Each row is a point on a tangle of strands that fork, close into loops and nearly touch. The rows are in no order.
In the rows, zero is written as 128.
Points whose rows are less than 102 apart are linked; no others are. Some points are linked to none.
K_910: [ 72 145 109 186 154  93  80  80 105 154 126 160 125 140 171 141 109 101
 114  78 133 123]
K_924: [151 146 153 125 134  83 142 110  59 127 118 174 117  91 144 134 125 124
  60  78 126 155]
K_698: [132 127 105  94 108 131 129 133 201 105 206  62 119 103 120 161 175 154
 158 104 115 140]
K_607: [150 108 152 152 107 150 140  83 139 131 105 157 126 150 117 150  68 132
 119 168 148 147]
K_424: [167 121 144 126 114 153 110 130 128 112 126  76 128  76 121 154 124 175
  76 124 111 172]
K_589: [ 94 123 110 143 119 124  97  91  92 116 126  71 164  95 148 100 120 150
 134 136 141 159]
K_683: [180 128 160  88  91  93 142 176  93 143 101 182 124 117  98 126  97 137
  61 129 111 147]
K_628: [141 116 133 177 127 145 128 172 140 167 101 131 124 182  99 153 104  87
 114 205 147  76]
K_491: [104 137 108 181 174 118  93 118 112 114 132 114 116  61 194 179 191 160
  95  82 125 148]
K_730: [ 92 132 130 173 126 149  78  63 112 127 144  88 121  94 159 180 101 161
  94  93 129 156]
K_25: [120 121 108 154 106 127 105 119 134 130 102  67 161 127 116 105  99 140
 156 170 140 147]
K_587: [ 92 118 115 112  68 175 131  83 150 112 113 132 172 147 100  95  93 148
 177 148 140 125]
K_259: [135 118 143  73 161 125 162 201 145 142 148 177 125 163 125  93 139 113
 169 160 129  73]
K_765: [138 129 135 125 169  43 150 125  84  94 163 152 131  85 166 127 171 125
 102 111 117 144]
K_600: [124 145 111 178 175 120 137 117 164 160 104 109 121 143 154 121  66 126
 162 140 130  99]
K_992: [144  96 145  85  69 126 129 111 155  96 205 108 148  97  78 133 156 151
 124 135  96 154]
K_690: [160 143 173 102 143 124 130 183 133  89 170 127 119 114 106 134 160 118
 107 109 110 125]
K_116: [111 133  91 150 166  68 116 152 128 124 131  99 152 119 160  89 139 124
 163 103 116 119]
K_984: [127 135 107 172 103 157 101 150 177 144  93  65 148 145  89 125 112 131
 152 158 121 112]
K_616: [134 126 105 174 116 147 122 164 160 157  95 117 140 171  99 124  99 107
 145 168 136  92]
K_323: [115 129 122 130 141  92 120  70  61 160 107 190 112 133 173 139 103 118
  89 126 134 163]
K_133: [122 119 160 153  75 178  92  99 123 142 142  82 133 110  95 179  80 163
  67 126 119 146]
K_202: [129 149 143 120 142 122  88 201 135 134 130 160 118 163 114 130 106 104
 133 149 138 114]
K_997: [ 99 137  63 121 153  81 138 121  62 213  71 140 106 161 179 110 129 108
 124 150 146 127]
K_366: [107 128  94 142 116 107 133  93  46 193  89 116 123 162 147 110 107  96
 113 153 162 142]
K_678: [178 121 170 158  84 164 119 141 141 133  98 114 131 112  72 174 121 140
  67 169  96 133]
K_618: [145 158 157 144 181  71 131 172  73 124 113 120 126 102 149 139 125 119
  98 161 143 133]
K_620: [149 117 151 183 110 161 127 145 167 139  93 153 130 156  83 182 127  81
 106 203 125  86]
K_351: [129 126  99 122 118 172 119 118 126 118 138  71 120 117 136 110 172 131
 124  67 137 155]
K_852: [139 144 150 140 163  90 119 121  95  98 131 146 118  91 151 138 133 135
  92  87 124 161]
K_394: [150  89 114 116  72 140 147 152  88 165  76 176 113 167  91 158 119 109
  82 209 153 121]
K_757: [118 127 119 104 195  93 155 179 127 155 147 150 136 145 164  77 110 120
 183 109 111  70]
K_729: [129 117 105 114 108 111 129 142 180 108 196  65 135 125  95 108 168 134
 159 104 108 129]
K_54: [136 107 143  81  98 167 150  78 121  90 172 109 131  67 151 139 143 188
 105  75 112 174]
K_947: [140 132 145  93 166  86 160 181 115 118 166 152 120 145 131  93 154  94
 143 133 138 105]
K_694: [119 126  88 144 143  85 112 158 155 115 161  56 148 110 131  99 153 142
 168  93 106 117]
K_196: [127 116 173 121  47 177 109 101 137 116 109 137 170  95  75 152  96 169
  98 175  98 143]
K_724: [100 150 107 102 204  95 132 168  81 188 105 164  89 153 182 114 115 118
 139 146 147  86]
K_250: [157 128 138  92 108 104 146 170  71 163  97 185 102 143 110 143  94 119
  72 155 144 147]
K_805: [131 148 126 134 102 185 133 130 205 110 103 117 129 153  88 126 154 121
 169 103 114 104]
K_562: [141 138 153  98 165  58 166 161  80 105 184 146 120 110 125 120 167  94
 109 107 134 125]
K_221: [125 103 110  95 129 117 133  86  75 145 106 184 105 149 173 116  93 137
 118 150 146 169]
K_354: [159 115 136 141  68 155 128 146  91 138  85 134 139 146  67 140 134  98
  82 178 147 132]
K_300: [132 101  85  60 104 101 150 180  96 151 126 162  99 182 125  89 150 107
 146 153 147 128]
K_268: [135 147 139 146 164 154 171 139 111 163 101 160 105 185 127 104 109  74
 130 132 162  74]
K_617: [ 79 132  95 142 132 100  86  67  68 155 117 171 137 134 175 118 112 120
 120 109 138 147]
K_95: [134  81  66  96  95 140 141 174 126 161  89 163 114 187 116  91 138 123
 151 169 141 102]
K_832: [178 139 175  86 119  92 150 191 101 114 145 165 126 108  88 124 143 118
  74 103 109 141]
K_93: [137  83 111 101  44 157 135 135 117 120 102 163 167 140  79 107 177 100
 140 188 129 123]
K_642: [152 152 137 153 152 185 152 122 189 112 116 102 121 147 115 125 138 123
 152 105 136 100]
K_665: [130  96 124 143  92 156 117 119 156 151 106 183 111 177 116 162  70 122
 129 185 141 126]
K_974: [117 111  86 100 159  94 138 175 154 153 136 162 115 169 155  79 100 135
 189 117 112 104]
K_127: [110 170 148 139 178 113 102 157 180 109 136 130 120 130 141 142  86 135
 169 111 131 106]
K_218: [146 133 126 125 119 126 131 130  98 107 129  93 130 132 115 101 166 110
 122 108 141 149]
K_513: [150 134 134 131  99 137 119 159 108 124 112 122 134 146  84 119 135  99
 109 143 144 141]
K_769: [138 148 157 167 171 181 161 129 164 135 113 136 118 168 117 118 104  93
 141 129 142  73]
K_577: [133 123 130 112  92 164 117 105 156 101 136  66 159 104 109 132 142 173
 150 142 125 159]
K_382: [117 100  92 104 141  99 138  87 105 135 115 159 125 143 178  90 106 134
 164 141 143 157]
K_654: [ 95 105  94 112 120  68 139  70 147 104 180 106 161 102 149  91 123 153
 185 104 118 142]
K_922: [120 155 147 121 161 109 113 180 197  97 160  92 133 117 122 140 138 144
 177 115 115 102]
K_267: [138  77 141  94  54 123 151 103 170 102 134 171 171 112  84 132 155 139
 162 199  96 137]
K_955: [139 156 140 162 183 123 144  80 112 128 106 139 115 139 162 120 113 101
 121 120 142 131]
K_75: [120 159 155 169 211 115 112 131 120 100 142 132 107  65 186 180 162 156
  93  89 125 118]
K_493: [132 162 146 127 166 128 166 129  67 167 105 166  89 167 137 132 111  70
 101 127 165 112]
K_559: [141 142 132 112 132 138 108 152 179  93 168  84 114  90 139 176 149 171
 134  93 119 156]
K_584: [ 98 159 116 165 204  62 104 159 101 137 119 130 140 110 182 116 142 119
 141 126 129  99]
K_916: [105 118 104 151 146  96  95 127 120  88 160  85 133  72 165 146 177 162
 125  86 129 155]
K_47: [107 146 100 125 129 129 139  91 183 109 138  80 133 118 138 111 133 163
 187  59 117 128]
K_806: [156 108 164 171  71 161 115 139 153 133  79 164 135 114  68 181 147  99
  83 188  94 111]
K_321: [118 147 142 114 211 117 155 149 169 101 198  90 123  90 166 123 176 139
 160  80 122  81]
K_845: [182 105 159 102  84 150 143 122 116 102 123 102 149  88  89 122 147 159
  80 141 108 166]
K_179: [123 114 118  61 199 100 166 194 112 172 142 152 110 165 161  86 131 131
 171 161 133  62]
K_971: [136 171 165 126 157 112 152 135  67 133 119 176  99 135 129 136 126  80
  77  83 151 138]
K_942: [ 82 147 105 151 134 140  92  61 135 111 132  86 135  80 173 161 127 175
 140  84 137 149]
K_878: [132 120 108  67 138  64 159 188  89 145 156 163 103 157 133 107 151  96
 135 138 149 129]
K_530: [122 126 132 123 107 182 114  86  79 115 139  92 124 102 138 124 149 143
  88  81 139 168]
K_693: [ 82 171 121 174 190 101  97 119 103 160 124 158 115 144 172 128 120  85
 115  75 133  90]
K_731: [122 152 128 187 172 133 127  67 149 148 109  94 117 137 158 141  96 120
 135 107 130 123]
K_161: [122 146 157 111 199 111 138 182 172 111 181  85 152 108 130 107 140 135
 169 117 114  65]
K_670: [167 133 151 159 160 129 160 107 117 122 101 137 117 139 139 130  94 117
 117 165 146 141]
K_741: [ 73 139 122 151 120 142  95  37  73 131 125 134 152 117 159 111 119 125
 114  93 136 148]
K_181: [128 101 149 105  52 161 130  93 155 101 106 162 174 104  83 139 116 157
 148 196 107 144]
K_160: [120 114 104 149  96 146 140  80  71 159  93 108 145 161 114  90 105 102
 122 157 163 131]
K_3: [118 117 128 113 116 157 116  83  85  99 154 115 127  61 171 136 160 172
  82  57 122 173]
K_570: [139 131 114 139 161  98 149  68 111 113 107 133 139 121 170  93 134 119
 150 127 134 162]
K_457: [111 113 127 112  50 166 105 132 184 111 139 103 148 125  71 132 200 127
 167 125  94 124]
K_774: [139  92 102 110  82 138 126 170 138 132  94 172 140 168  95 108 152 103
 145 191 129 114]
K_814: [115 127  84 106 166 106 141 153  86 186  86 143  72 178 170 117 115 123
 132 159 151 116]
K_645: [143 117 128 120 151  84 135 147 143  90 224  95 109  81 132 139 180 133
 109  96 121 138]
K_81: [ 90 156  85 132 194  65 117 179  79 176 106 148 127 137 188 105 133 113
 148 122 131  87]
K_384: [145 124 157 118  61 200 105 112 141 125 126  96 140  82  96 170 119 188
  76 131 101 156]
K_759: [175 122 148 134 155 144 181 143 133 130  89 170 118 156 130 134 100 105
 122 206 157 106]
K_407: [114 106 119 166  87 185 136  56 123 142 110  88 145 157 106 119  93 120
 127 133 153 119]
K_542: [106 152 103 139 156 123 141 120 168 116 131 117 129 130 141  91 118 129
 179  35 110 110]
K_417: [103 135 110 105 124 137 124  74 166  98 150  86 127  91 157 150 138 176
 168  69 141 156]
K_561: [140  94 108  88  78 134 151 129  61 175  82 168  96 160 115 145  90 135
  79 189 159 146]
K_762: [163 131 177 105 119 137 123 198 163 104 173 124 124 107  83 149 193 123
 106 133  77 129]
K_452: [120 121 129 132  74 176 114 141 187 113 106 141 140 149  72 123 190  95
 157 117  99 111]
K_773: [168  99 162  98  67 125 138 130 153  97 144 142 160 105  69 132 160 137
 117 162  84 154]
K_605: [146 162 162 146 185 127 134 122 147  90 138 118 109  85 160 163 121 149
 113 103 126 145]
K_885: [125 163 164 156 138 169  89 163 184 123 128 108 111 143  98 171 115 122
 126 124 122 111]
K_888: [111  92  85 102 137  54 134 101 130 123 166 146 144 132 170  88 119 135
 176 125 123 146]
K_79: [144 142 111 147 171 114 161 155 184 130  96 109 147 138 132 102  88 139
 195 144 115  93]
K_957: [116 158 140 157 131 147  93 117 176 119 132 112 116 145 113 157  77 124
 140 107 139 129]
K_32: [129 120 131 135 113 136  99 150 127 154 118 172 100 184 121 146  75 104
 115 150 148 131]
K_555: [146 121 157 102  94 154 120 152 191 104 167 119 120 113  79 151 203 123
 139 126  83 138]
K_464: [133 103 144  68  78 145 152  81 150  86 209 103 141  73 118 141 151 178
 121 109 103 160]
K_232: [ 99 111 129  90  93 148 135  71 120 107 128 147 158 124 136  93  84 153
 169 156 140 158]
K_886: [107 122  88 123 140 131 121 155 134 161 105 165 111 179 143  79  93 119
 165  94 124 112]
K_782: [106 148 108 141 162 144 119 118 139 106 141 111 107 120 157 112 167 119
 132  39 131 125]
K_57: [105 116 158 166 103 135  89  81  83 144 152  96 123 108 132 166  81 144
  56  97 125 152]
K_482: [154 144 176 161 135 172 122 157 170 115 107 137 121 141  89 161 136 109
 116 165 120  97]
K_219: [ 97 128 128 140  69 209 124  60 160 117 107 119 151 150  85 138 104 141
 149 131 140 118]

How many points has the smallest loop of links through each point below? Write - if it is on no loop.
K_773: 7
K_782: 18
K_670: -
K_407: -

A tip is a point with one link. Name the tips that can be reached along the links from each point below, in the order of the rows.
K_974: K_93, K_916, K_886
K_160: K_559, K_232
K_482: K_589, K_678, K_321
